Points on a hilly landscape, in no order, each with its height.
From any point a ball rolls to the lowest of the 3 points nearest to it. It stops when none of these is lower. Distance is the straight distance between rows; heights are no part of it.
Bobad height 122: [  8 -50  10   7  -7 -33 -11   7  15  -6  27 -43   4  30   9   7  14  13
 -23 -27 -33  -3  42 -31   0  15  39 -34  23 -32]
zes height 161: [ 10  10   5 -42 -20 -25 -17  23   8   7   7 -15 -17 -41   1 -45  25 -40
 -25 -13 -15  24   9  13  41  42  30 -29  29 -15]
Nav height 408: [  9 -38  10  28 -22 -15  -9  -9 -13  12  -2 -34  22  42  47  29 -32  30
   5 -10 -19 -36  18 -41 -21   8  -3   7  11 -17]
Kined height 138: [ 14 -39 -12 -12 -17 -14  -4  11  19  11  31 -58   2  -3  -6 -21  48   2
 -18   5 -26  32  40  -5  39  12  55 -44  25 -35]
kuni height 136: [ 34  15 -19 -25  10  28  -6  -2  -9 -10   6  45  11  28 -15 -23 -27  39
  24  18   1 -17 -52 -32 -49 -18 -27  10  36  35]
dibe height 139: [  4  -7 -12 -30 -15 -16   0  10   8   6  12 -34 -11 -34  -4 -16  33 -25
 -14   1 -16  29  14  12  50  21  32 -31  13 -24]
Gat height 189: [ 23  10 -21 -28  32   7   1  21  -8 -16   5  51 -25 -21   1 -43   8 -22
 -13 -11  23  19 -26  12  -2  14  -8 -14  20   9]
dunuz height 143: [  4 -23   8 -20 -27 -23  -6   0  22  11  18 -54  -3 -21  -8  -1  38 -17
   0  -9 -25  14  23  -4  53  27  34 -41  15 -24]
Figo height 160: [ 12  29 -10   7   7  18   2 -15 -21  -6  -6  22  25  24  -5  10 -29  43
  13  28   7 -16 -18  -8 -38 -35 -27  27   0  23]
Satal height 252: [ 32 -30  -4  -8  13  -6  -5  20  -6 -16  16  23  11  31  29   7 -26  39
  -3 -12  -8 -33  -6 -50 -47  -4  -9  13  43   0]
nare height 428: [ 17   7 -21  28   7   4  17 -12 -15 -22  -8   7  18  33  15  29 -15  41
   0  21  15 -14   4  -3 -36 -31  -8  48 -11   6]
Diza height 352: [ 27 -28   2  11  -4 -14  -1   1  -9  -8   2  -3  19  39  44  24 -29  36
  -8 -10 -18 -22  15 -37 -41   3   5  25  27 -25]
dobug height 212: [-22  -7  12  34 -27  -1  13 -17  -5  19 -12 -22  26   3   0  34   0   4
  35  14 -12 -22   7  -8   4 -25 -19   4 -28   3]
Situ height 321: [ 35   6 -16 -40  15  -6  -5  31   3  -8  12  33 -23 -46   0 -72  15 -45
 -36 -30  30  23 -19  14  11  35  16 -20  27   3]
luni height 146: [-76  32  33  11  13  31 -22  -9  18  19 -26  20  -5 -13 -32 -17 -10  -5
  -9   0  53  31 -25  31  12   8 -10  22 -16  11]
Kipan height 623: [ 12 -16 -18  47   4   9  21  -6  -7 -16 -16 -28  13  37  20  40  -6  22
   1  32  24  -3  19  17 -17 -24   8  42 -47 -13]
kiv height 120: [-20  24  14  -5 -19  12 -22 -24 -12  16   8  21  21   7 -10  -7 -38  23
  24  12 -32 -32 -34 -20 -11 -16 -50  -4  21  37]
dibu height 366: [ 32 -14 -23  35  16  12  30  -3   6 -17  -8 -23  -7  21  16  18  26  -1
 -23  11  32  28  24  38   7 -29  38  12 -46 -21]
dup height 97: [-23  30  13   0   0  19  -7 -11 -12   8  -6  46  -6  -9 -14   7 -17   7
   9  14   6  -4 -31   9  -1 -13 -26  12  -7  28]
Rifez height 133: [ 28   3 -16 -30  -2 -11  -9  19   2   2  19 -10 -20 -37   9 -44  26 -31
 -35  -9  -1  31  11   8  27  21  27 -26  18 -22]
tisef height 209: [-21  47   4  26  11  27   0 -16 -17  12 -11  10  20  16 -22   4 -32  33
  15  44   1  -1 -21  15 -18 -51 -32  34 -25  28]
romor height 88: [-36  25  26 -34 -10   2 -22 -10   3  16  -5  28  -4 -10 -21  -3 -17 -13
  10  -3 -17 -20 -18  -9  -2  16 -24  -2   3  24]
zufo height 289: [ 36  -8 -10 -25  13 -11   1  23  -1 -26  22  24 -11 -22  10 -34  14 -23
 -22 -22  -9   3   8  -6 -12  21  14 -28  25   5]
Kav height 80: [-10  23  16 -36 -11   2 -26   3  -9   5   3  47   6  -4 -18 -15 -26   3
  25  -7 -19 -23 -35 -15 -20  16 -36 -12  28  37]
beme height 253: [ -1  30 -12  30   5  23  10 -16 -19  -8  -9   2  33  41  -8  17 -31  48
   6  49  24 -19 -13   3 -48 -46 -20  57 -20  15]
Repu height 259: [-27  28   3   2  40  19   8   7  10   5 -22  39 -30 -18   1 -28   1 -30
 -27   2  60  38 -26  43   5  -5   2   7  -8   2]
zalip height 128: [ 14 -26  12  -9 -11 -34  -1   1  11  -5  13 -16  -4  -2   7  10  12  -5
   5 -20 -31 -10  25 -18  10  27  18 -30  11 -11]
Zon height 157: [-54  21  12  10  14  24   3  -2  13  13 -24   4 -11 -18 -10   5  11 -22
  -2  11  45  32  -5  39  21   2  -4  16 -29  10]
buki height 337: [ -2 -10  -5  24  -6  -3   2 -24 -12   4 -12 -18  10  24  15  41 -13  29
  17   7 -16 -28  11 -15 -18 -20 -13  20 -16  -5]
mima height 79: [ 30 -16 -15  -3  22 -11  -3   9  -5 -30  15  22  -9  -1  17   1   3   5
  -7 -13 -14 -15  16 -15 -15  -4   2  -9  16   3]
mul height 420: [ -8 -23   0  22 -13   4  14 -19   6  14  -4 -46  18   6   0  44  19  -4
  25   0 -18 -17  19 -12  24  -9  11 -14 -24 -21]
sigo height 113: [ 12 -13  -6  39 -14   8  12   0 -24  -4 -21 -20  28  56  38  45 -28  42
  -8  32  21 -20  11 -11 -37 -20  11  66 -10 -13]
Keke height 284: [ 11  14  -1 -43   8  -3 -14  28  10   1  -3  30 -28 -41  -3 -59   8 -50
 -40 -32  31  20 -19   7  11  52  13 -20  28   5]
pebe height 155: [ 11  -8   4  -7  -3 -21 -14 -10  -4  -1  13  13  18  18  21   3 -32  30
  15  -9 -33 -48  -3 -37 -35   6 -20  -3  31  12]
Nifiz height 101: [ 12  12   1 -29  12   2 -12  17  -7  -8  17  49   0  -3 -14 -25 -16  -1
  20  -3 -11 -23 -42 -24 -29  13 -27 -12  28  33]
zuna height 235: [ 33 -14 -25 -12  17 -13   5  11  -2 -22  24   9 -17 -11  10 -23  25  -3
 -24  -9 -12  21  30  -1  -1  -5  14 -20  19 -11]
Zuzi height 218: [-33  14   8  44 -20   9  15 -22 -20  21  -6 -25  32  14 -13  22 -30  19
  25  34 -11 -18  -7  -3 -14 -40 -40  34 -34  20]
dilu height 740: [ -5 -23  -1  49  -8   6  30   0  -7  -4 -22 -47  26  30  12  39   3  12
  23  17  17  -1  10   7  -3 -15  17  32 -51 -13]
fir height 200: [-23  14  -2   3   8  16   2  -7  22  10 -17 -28 -18 -32 -10  -4  22 -35
  -5   0  38  46  -1  38  44  -1  17   2 -17 -20]
tiru height 164: [  5   4  -7  11   8  -7   0 -23  -5  -1   0   7  17  26  16  12 -38  32
  14  18 -11 -28 -10 -23 -35 -21 -25  16  14  11]
lek height 130: [-10  22   8 -35  11  15 -21  20   2   3  -7  62 -25 -17 -18 -39  -6 -12
   2  -7  10 -14 -35  -6 -11  19 -26  -5   9  27]
Fepa height 286: [ -9  19  -9  -7  18  11   5   7  12   5 -19  14 -26 -24   4 -16   8 -25
 -18  -1  34  37 -14  41  25  -1   9   4  -4 -12]
vufuz height 199: [ -3  45  -2   0   9  41   0 -11 -17   1  -7  24  30  28 -27 -22 -31  43
  17  32   7   2 -36   1 -29 -47 -32  27   5  37]
Didu height 204: [-21  13  14 -36 -11 -17 -20   5  14   3  -8   9 -16 -34 -13  -2   7 -32
   1 -14 -16   7  -7   1  21  33 -12 -20   6   3]
defub height 129: [ 25 -21 -27  -2  -5  -9   4   1   4   2  14 -39 -11 -10  -2 -16  39 -19
 -22   2  -7  38  23  11  44  -7  42 -20   5 -25]
zuz height 102: [ -5  33   0 -10   6  15  -5 -11 -12   1   2  36   6  14 -10 -13 -34  36
  16  16  -8 -26 -23 -18 -25 -20 -33   9  19  32]
takit height 432: [ 16 -23 -23  36  10  16  26  -4  -3 -19 -11 -31   8  26   9  38  24   8
  -7  18  24  11  20  19   5 -16  23  25 -42 -21]
musib height 424: [-16 -29   6  72 -42   4  36 -23 -15  31 -14 -64  55  38   8  34 -24  28
  41  17   9 -34   4 -24 -15 -21 -18  40 -44   0]
kover height 180: [-25  29   1  15  20  28  12  -2   4   5 -17  17 -12 -10  -7   9   1  -2
   8  11  27  24 -12  37   7 -19  -4  13 -26   8]
Nub height 94: [-64  42  30  -5 -13  32 -32  -7  -2  27 -12  27   5  -4 -36  -6 -36   8
   6  14  -2  -1 -36   4   9  -6 -37  18  -5  26]
vomo height 125: [  6   9  -6 -15   3 -11  -8 -11  -5  -2  12  26  12  15   1  -4 -29  36
  23   7 -19 -33 -15 -24 -31 -12 -33   7  32  20]
tif height 466: [ -6 -12  -5  41  -2  15  32  -7  11   7  -9 -52  15  10 -25  47  32  -9
  36  10  34  18  24  18  27 -28  27   9 -53 -14]
Ruz height 397: [ 12 -23  -2  16  -1 -12  -5 -15  -3  -6   0 -15  -1   6   8  29   3   0
   8   1 -22 -12  21  -4  10  -6   2 -12  -7 -14]
boz height 227: [ 30  -4 -17 -32  16 -16 -14  30   3 -26  32  51  -2 -11  -6 -35  -9  -6
  18 -17 -17 -25 -23 -29 -33  36  -7 -14  39  28]
Dobu height 350: [-19   9  35 -59 -28 -16 -24  36  10  -2   8  27 -19 -31 -22 -36 -14 -36
  -4 -25 -11 -37 -29  -2   3  62 -20 -22  29  15]
kudir height 353: [ 35   5 -11 -48  23  -9  -7  50  -4 -16  11  40 -13 -40  -1 -74  12 -62
 -26 -38  23  10 -29   0  -2  50  20 -35  33  17]
Dom height 131: [-33  20   8 -33  -8  -4 -18  16  12  12 -24  15 -27 -38 -16 -22   9 -30
 -29 -16  18  12 -20   2  15  36   1 -14  12   0]
Fofel height 776: [-13 -14   7  49 -21   8  30 -11   0   7  -9 -52  28  17 -15  46  15   4
  47  16  17 -11  15   3   7 -16   6  19 -61  -3]
Poz height 126: [ 34 -19 -12 -26 -10 -31  -2  14  13  -4  38 -21 -12 -17   0 -41  23 -14
 -31  -8 -28  21  28  -8  14  19  33 -43  32 -13]
Safi height 98: [-38  23  17 -25  10  18 -20  10  14   5 -19  42 -25 -30 -23 -22  -3 -23
 -25 -17  20   8 -26  13   6  32 -11 -10  19  20]
fen height 85: [-34  21  27 -26  -2  15 -36  -5  -9  17  -1  44  -1 -12 -24 -15 -27   4
  15   6 -16 -15 -35 -10  -4   9 -38  -3  16  28]
Zokep height 140: [-60  29  17   2  16  35 -17  -1  14  11 -34  41 -23 -16 -30 -23 -10 -17
 -19   2  46  29 -30  38   3  11  -4  15   0  13]
Tedo height 174: [ 26  -3  -3 -13  11  -9  -7  -1 -13 -21   7  24   5  11  12   0 -21  28
   6  -2 -19 -35  -1 -27 -30   1 -17   6  27  13]
bude height 256: [ 13 -11 -14  20  -2  14  22  -5  17  -1  -8 -55  -1   0  -3  11  33 -17
  -7  13  31  42  20  43  42 -20  33  -8 -35 -35]
mebe height 197: [-21  29   3   0  27  18   0   8   0   0 -10  41 -18 -15 -11  -7   4  -9
  -9   4  27  23 -24  28  11  -2  -7  15 -10   8]
Romu height 86: [  0   4  30 -26 -21 -32  -9  -4   1   6  25  26  18  10  -2 -21 -33  14
  37 -17 -44 -51 -20 -25 -24  24 -29 -15  41  30]
nela height 163: [  7  13 -13 -22   6  -7  -3   6   4   2  -4   2 -25 -40   8 -34  21 -40
 -24 -11  24  36  -6  23  37  14  14 -19  14 -18]
nik height 90: [ 21 -41  -8   6 -13 -11   4  -4   6   0  14 -41   2  10   2  14  33  -2
 -10  -7 -13  13  40  -7  17  -2  36 -27  -3 -29]
didi height 307: [  7  26  -7   9  34  19  15   7  -2  -7 -12  30 -23  -2   4 -10   2 -20
 -13   6  39  32  -4  48   1 -19   9   8 -21  -2]
Fiba height 214: [ 10   0  16 -47 -13 -31  -9  20   9  -6   6   4 -20 -31   0 -27  16 -37
 -14 -18 -22   1   5   6  14  43  19 -37  19   4]
Rifak height 192: [-26  10  11 -18  -3  -7  -6  -3  12   6  -9   3 -23 -34 -10   4  13 -27
   4  -8   0  12   1   7  20  21  -4 -18 -10  -2]
megak height 677: [  4 -25 -12  51 -27   4  23   6  -9   3 -20 -43  40  56  29  55 -28  29
   1  29  25 -27  12  -8 -33 -16  10  76 -35 -14]
vula height 365: [ -8 -25  -2  62 -29   5  30 -11 -12  15 -20 -54  47  43  10  43 -26  28
  18  30  24 -21  10 -13 -24 -22   0  64 -49   0]
Nusa height 354: [ 20  -8 -13  13  13   9   7  -6  -1 -21  -6  10  -7  -5  12  20  11   5
  -1   1  -4  -2  14   6   5 -12   2   2  -9   0]
dibad height 124: [ 46 -22 -20 -23   4  -6   1   4   4   2  35 -28 -14 -12  15 -41  34 -22
 -46  -4   2  43  36  20  32   1  40 -33  20 -29]
peran height 92: [-44  31  17   1  -8  14 -16 -16  -7  17  -8  26  -6 -14 -23   5 -16  -1
  14  12  -5   0 -19   0  10  -2 -34   9  -8  20]
tes height 722: [ -3   6  -8  43  15   8  27 -11  -5  -7 -18  -7  11  16   1  27   5  14
  13  27  18  -1   7  21  -6 -33  -5  35 -48  -4]
zed height 550: [ 10 -20 -16  40   7  15  40  -6  14  -6 -16 -48   7  22  -3  37  26  -9
  19  14  28  20  29  30  22 -29  26  14 -60 -18]
tevib height 108: [-24  43   8   0  22  43 -11  -3 -10   3  -7  46  -2  10 -31 -16 -24  20
  13  19  18  12 -44  15 -15 -19 -24  22  -4  34]
Foluv height 202: [-30  12  23 -49 -14 -16 -27  31  19   7 -21   3 -15 -51 -20 -37   7 -49
 -41 -29  11   3 -11  13  18  56   6 -16  21  -2]
Zisob height 208: [-39   8  17  10  -9   0  -4 -23   5  18 -11 -12  -1 -13 -11  27   3  -7
  28  -1 -14  -2   1  -7  20  -9 -16  -2 -25  10]
rik height 203: [-38  27  11  17   6  20  10 -12  -3  11 -17   1   8  -5 -12  15  -3   1
  18  14   7  -1   1  15   8 -19 -22  18 -40  11]
futu height 194: [-23   1   9 -23 -18  -5  -7  -2  12  17  -8 -22 -17 -38 -14  -2  29 -37
   0  -2   4  29  -3  18  52  26  15 -21   2 -22]
diru height 188: [ 24   1 -22 -14  30   1  10   0  -1 -10   8   9 -20 -24  12 -31  28 -28
 -28  -4  25  40   2  36  27   0  19  -9   3 -20]
leduk height 167: [-31  36  11   9  39  44  -2   4   2   6 -19  48 -15  -3 -16 -15 -15  -3
  -4  11  38  25 -37  34   2 -10 -11  18 -11  14]
dus height 472: [ 19 -46  -4  31 -11  -2  11 -12  -2  -3   0 -36  13  38  21  40  -6  20
 -10 -13  -9 -14  39 -25  -8  -4  21  13  -4 -31]
Godi height 427: [-26  -2   9  68 -41   8  27 -17 -19  31 -14 -57  52  29  -7  23 -22  33
  30  26   9 -26   4 -11 -26 -39 -34  48 -42  13]
piduv height 217: [-31  54  21  -3 -12  34 -20 -24 -20  21   3  16  32  10 -38 -12 -44  30
  20  25  -7  -6 -34  -2 -14 -39 -48  18   1  34]
lubor height 215: [-50  47  21  18  -4  29  -3 -13 -16  23 -16  -1  23   5 -26   9 -29  18
  23  21   2   0 -21  17  -2 -39 -42  30 -26  28]
pob height 100: [ -2  18   6 -22   5   0  -9   8  -1  -6   8  45 -11 -10  -6 -20 -12   3
  12  -4 -18 -19 -17 -15 -18   7 -31  -4  14  23]
tor height 198: [-12  -9 -10  -1 -16  -6   6  -4  11  10  -1 -50  -1 -11  -8  12  32 -25
  -3  -6   2  24  14   9  51   2  28 -26 -13 -22]
Doma height 95: [-12  -1  24 -29 -23 -35 -14  -9  -3   2   8  13   6  -5   6   1 -20  -7
  20 -13 -44 -46  -3 -13   2  26 -24 -24  25  15]
sonon height 258: [ 18   1   0 -34   1 -21  -7  13  -1 -13  13  19 -24 -26  -4 -25  19 -27
 -13 -17 -14   0  11  -5  13  30   7 -37  17  -1]
ros height 236: [ -3  19  -7  21  21  15  17   2  -8 -11  -7  16 -11  -6   6  11   5  -4
   0   5  25  24   3  32   1 -29  -3  14 -28   3]
Papud height 142: [ 37 -35  -8  -2  -3 -21   1  17  22  -8  39 -53  -9   9  10 -23  32   5
 -42  -6 -23  28  60 -16   5   5  49 -40  26 -29]
guga height 487: [ -7 -11 -10  27  -1   6  21 -14   4   2 -15 -31   2   3 -11  37  20  -6
  13   7   8  20  18  17  16 -12  17   1 -31 -15]
dav height 109: [ 34 -41 -27  13   5   2  12   2   4 -15  18 -46  -3  20  15   1  33   7
 -41  -3   3  41  46  -2  11 -18  42 -13  -9 -36]
kinup height 158: [ 31 -29 -10  -4   0 -31  -9   7   3 -16  24 -16 -10   2  20  -4  16   5
 -21 -23 -28  -1  41 -21  -6  17  20 -24  15 -29]
ditik height 283: [ 29 -11 -22  23  15   8  14  -1   0 -25  -5  -7  -7  13  27  14  12  17
 -12   8  11  15  21  21  -5 -17  11  14 -20 -17]
buvod height 221: [  9  17 -13 -13  18  -2  -2   1  -8 -13   2  33 -23 -20   1  -8   3  -5
  -9 -10  -3   9 -10   0   0   0  -5 -16   2   1]
redum height 106: [  8 -32   8   7 -22 -27   2  -7  15   4  12 -49   4   7  -2  22  28   0
   1 -11 -27   6  34 -20  23  13  31 -35  13 -27]
Vafoz height 201: [  1  12  -8 -30  13   0 -13  16   2  -6   2  36 -22 -27  -5 -25  13 -31
 -11 -16   6  18 -21   4   6  22  -4 -14  13   2]
vod height 219: [ 25 -29   1 -10   8 -31 -10   0   0 -14  18  13   6  23  27   7  -8  20
 -11 -22 -31 -23  21 -32 -27   6   8  -5  30 -12]
Pufum height 147: [  3 -10   6 -21 -12 -28  -3  -2  10  -1   4 -25 -16 -20   1   0  21 -18
  -5 -22 -19   4  24   0  21  17  12 -33   7 -17]
zek height 257: [-10 -16   5  54 -25   7  16 -22  -3  18 -13 -33  34  27   8  40 -11  26
  22  18   7 -25  13  -9 -17 -29 -13  34 -38  -2]
mal height 264: [ 24   3 -11  -3  22  -3   5   1  -9 -18   4  29  -3  13  18  10  -2  27
   6   2   0 -10  -5  -7 -27 -17  -8  17   5   5]
Bofo height 445: [ 18 -50   8  18  -2 -28 -14   6  -2   6  10 -32  16  46  40  18 -20  19
 -16 -24 -31 -20  31 -49 -24  22  22 -11  18 -41]
fof height 381: [-23 -10   4  16 -15  14  21  -2  13  10 -13 -59   5  -9 -21  32  40 -23
  29   9  25  21   5  13  46 -16  24  -2 -35 -12]
Busa height 320: [  6   7  20 -49  -8 -23 -13  37   1 -20  17  52  -7 -27 -15 -38  -3 -20
  11 -20 -19 -23 -30 -16 -28  51 -17 -24  24  25]
nerod height 282: [ 18   1   3 -34   8 -19 -10  33  -8  -7  20  42 -13 -30  -3 -23   0 -21
  -4 -24 -20 -12 -14 -12 -17  45  -7 -30  29  22]
leti height 228: [ -4   9  25 -39  -1 -26 -16  12   2  -2   9  18 -13 -28  -6 -17  -5 -29
   4 -16 -27 -15 -11  -4   3  41 -11 -33  11  14]
duko height 220: [-22   3   5  42 -30   5  16 -32  -8  25 -10 -34  37  23  16  23 -19  34
  22  18  -9 -38  -4 -16 -17 -33 -23  33 -13   5]
Riro height 105: [ 15  10   8 -38   0 -12 -12  12  -3 -11  15  36  10  -2  -3 -31 -22   9
  33 -11 -31 -35 -31 -34 -38  18 -30 -18  45  36]
gib height 568: [ 31 -42  -8  29 -12   2  11   4  -6 -12  -6 -22   6  43  38  39  -6  23
 -23   2   4  -6  27 -20 -31 -11  25  30  -6 -32]
zaros height 162: [-46  16   5 -16  -2   9 -11  -1  26  18 -27  -7 -24 -31 -10  -8  12 -33
 -16 -12  29  26 -18  25  41  26   9   4   2  -6]
dev height 285: [ 23  -2   5 -30  16 -24  -8  14  -1 -26  22  33 -14 -12   1 -17  -1   0
  13 -20 -28 -25 -10 -21 -22  28  -7 -20  22  16]
dek height 223: [  4 -13 -16   5 -10   5  17  -9  13   4  -4 -42  -5  -5  -5  12  39 -20
  -1   4  15  45  22  28  44 -13  35 -15 -20 -24]
Zitol height 141: [-47  24  15 -19   2  13 -19   1  13  13 -23  25 -20 -27 -23   2   3 -27
  -9  -9  15   7 -22  15  18  18 -14   5 -13  11]
kof height 375: [ -5  -6   6   8 -16  -8  -3 -23  -6   4   1  -9  10  12  16  25  -9  19
  21  -8 -26 -34   6 -20 -13  -6 -24  -7   7   5]
dopus height 300: [ 11   8 -17  16  22  14  25  -2  10  -5 -14 -15 -19   0  13   2  18 -22
 -17   8  40  44   8  60  27 -24  22   6 -35 -25]
Genuk height 116: [-12  18   8   1 -11   1  -8 -17 -16  15  -7  12   6   6  -5   9 -24  20
  14  16 -20 -29 -14 -19 -19 -20 -37  15   5  27]
runu height 211: [-10  12   2 -26   5 -10 -17  -1   0   1  -4  17 -11 -28  -1  -2  -1 -18
   4 -10 -13  -1  -9  -1  12  11 -10 -11   5   6]
nobe height 171: [ 16  25 -12 -11  24  15  -1   5  -9 -17   0  54 -13  -8  -2 -20  -1   7
   7   5   8   1 -27   6 -12  -5 -17   7  12  18]
nuni height 135: [ 22 -21  -1 -22 -34 -21  -5  14  17  12  35 -55  -5 -24 -11 -39  44 -15
 -21   6 -35  29  21   1  42  25  58 -47  36 -23]
surez height 216: [-31  45  20  18 -15  20  -5 -19 -22  22   0  -8  27  11 -28   2 -37  30
  23  33 -13 -18 -13  -3 -11 -39 -43  26  -9  32]
Fum height 564: [ 16 -34 -10  30   0   0   5 -16  -2  -6  -8 -18  11  32  22  45  -1  22
 -10   7   4 -10  32  -6  -5 -14  16  24 -20 -23]
detak height 193: [  8  10  -6  -1  12 -10  -5  -5  -4  -8   0  24  -6  -1   4  15  -4   8
   1   2 -15 -24   5  -8 -17  -7 -19   5  11   9]
Rorel height 213: [ 34 -11 -24   7  19   2  14  -2   0 -13   4 -10 -15  -1  17   1  28  -5
 -28  -3   7  31  22  17  12 -12  26  -8  -5 -19]
renaz height 444: [  0 -31  -9  23 -13   1  17 -23   9  -1   1 -55   8  12  -5  46  30   6
  11  -3   4   6  26  -3  25  -9  26  -8 -26 -23]
bag height 326: [ -7  -6  -5  22  -5  12  39  -1  16  12 -14 -61   4  -7 -22  22  37 -22
  18   4  39  39   8  37  51 -20  38   3 -42 -18]
ren height 378: [ -7 -32  15  26 -15 -16   5 -25   3  17   3 -29  19  19  18  33 -12  22
  16  -2 -22 -34   8 -25  -2  -2   0  -4  -6 -12]
duvu height 144: [ 15 -36  22   3 -19 -43  -6   6   6   2  17 -24   7  20  10   7  -2  13
  17 -37 -49 -28  30 -28  -4  35  12 -29  21 -25]
Deni height 295: [ -3   7  -3  48 -17   8  14 -20 -16   0 -17 -34  37  29   7  30 -33  39
   8  39  18 -26   1  -6 -37 -36 -26  51 -28  10]
pubag height 159: [ -2 -48  12  24 -29 -32 -10 -21   1  12  13 -47  12  37  17  26   0  15
   9 -27 -37 -30  32 -29  13  12  22 -22   9 -34]
semav height 137: [-18  19  -6 -21  26  17  -9   8   2  -5 -15  55 -31 -23 -11 -38  -3 -29
 -20 -14  36  19 -34  19   0  20  -4  -4  19  15]
fale height 123: [-56  21  12 -16  13  18 -23  -2  20  11 -27  38 -19 -31 -29 -24  -5 -25
 -29  -9  45  19 -28  24  16  19  -4  17   0  11]
pomel height 156: [ 34  -2 -10 -27   3 -24  -7  20  -6 -24  19  43   7   6  11 -20 -23  21
  18 -14 -17 -36 -16 -40 -44  11 -18   0  39  24]
nubad height 233: [ 33   3 -16 -28  26  14   1  26  -6 -13  16  61 -18 -11  -3 -32  -2 -17
   3 -14   1   0 -39 -13 -23  24 -12 -14  30  32]
Dagu height 110: [ 45 -15 -18 -23  18 -24  -6  24   3 -14  44  -8  -8 -23  17 -60  32 -21
 -39 -17 -11  28  30   7   9  11  31 -32  32  -5]
bomi height 89: [-30  34  10 -24  -2  33 -18  -9 -16   9  -3  45   8   2 -26 -12 -32  26
  18  14  -6  -8 -38 -14  -9 -15 -39  13  19  30]
riru height 274: [ 20 -24   6  -9  -9 -30  -8  -9  -1  -9  20   8   1   0  22   6 -11   7
  12 -28 -44 -28  15 -17 -15  13 -11 -17  16  -4]
zufa height 207: [ 43 -21  -7 -15  22 -31  -5  20  -2 -32  27  19 -12  -5  13 -13   3  -7
 -20 -19 -28  -7  20 -18 -20   9  20 -18  29  -6]
Tiril height 245: [ -6  12  -9  10  13  13  14   1   8   0 -13   2 -28  -8   4   7  19 -22
 -11   5  29  41   4  39  25  -6   0  -6 -19  -7]
Gide height 748: [  5  18 -13  26  33  24  13   1  -9 -13 -12  21   0  27   0  12  -6  25
   2  29  17   1 -10  36 -24 -35  -7  34 -28  14]
bodu height 469: [ 26 -57   2   5   5  -6 -15  37  -3  -6  28 -17  -4  45  42  10  -6  23
 -33 -22 -22   8  52 -42 -27   9  35  -7  27 -38]
zoke height 165: [ -3   8  -6 -12  -3  -5   9   1  15   0  -4 -12  -9 -32   2  -3  24 -20
  -9  -6  -2  27   4  20  35   4  16 -19  -9 -17]
Nini height 127: [ -3  20  -3  -3  18  17   3  -5 -12  -8  -8  33  -8   2  -4   9 -15   8
   8  11   1  -6 -19   6 -14 -22 -17   9  -5  12]
Furo height 349: [ -3 -43   3  48 -33   3  11 -24 -11  18  -9 -48  30  40  19  49 -14  25
  18   1  -1 -34  19 -25  -7 -14   3  20 -19 -22]

For each start below, name the point where the ball stops.
ros -> Safi
Genuk -> Kav
Satal -> Kav
Keke -> Safi
detak -> Kav
pebe -> Kav

Call two points neighbours if one is among the 3 nearest of the other. Go from one point of each pair to the other, from neighbour to neighbour, staying as low as possible. Name the highest point that can't be avoided.
Kav / Romu -> Riro
zalip / Dagu -> defub
Safi / mima -> detak
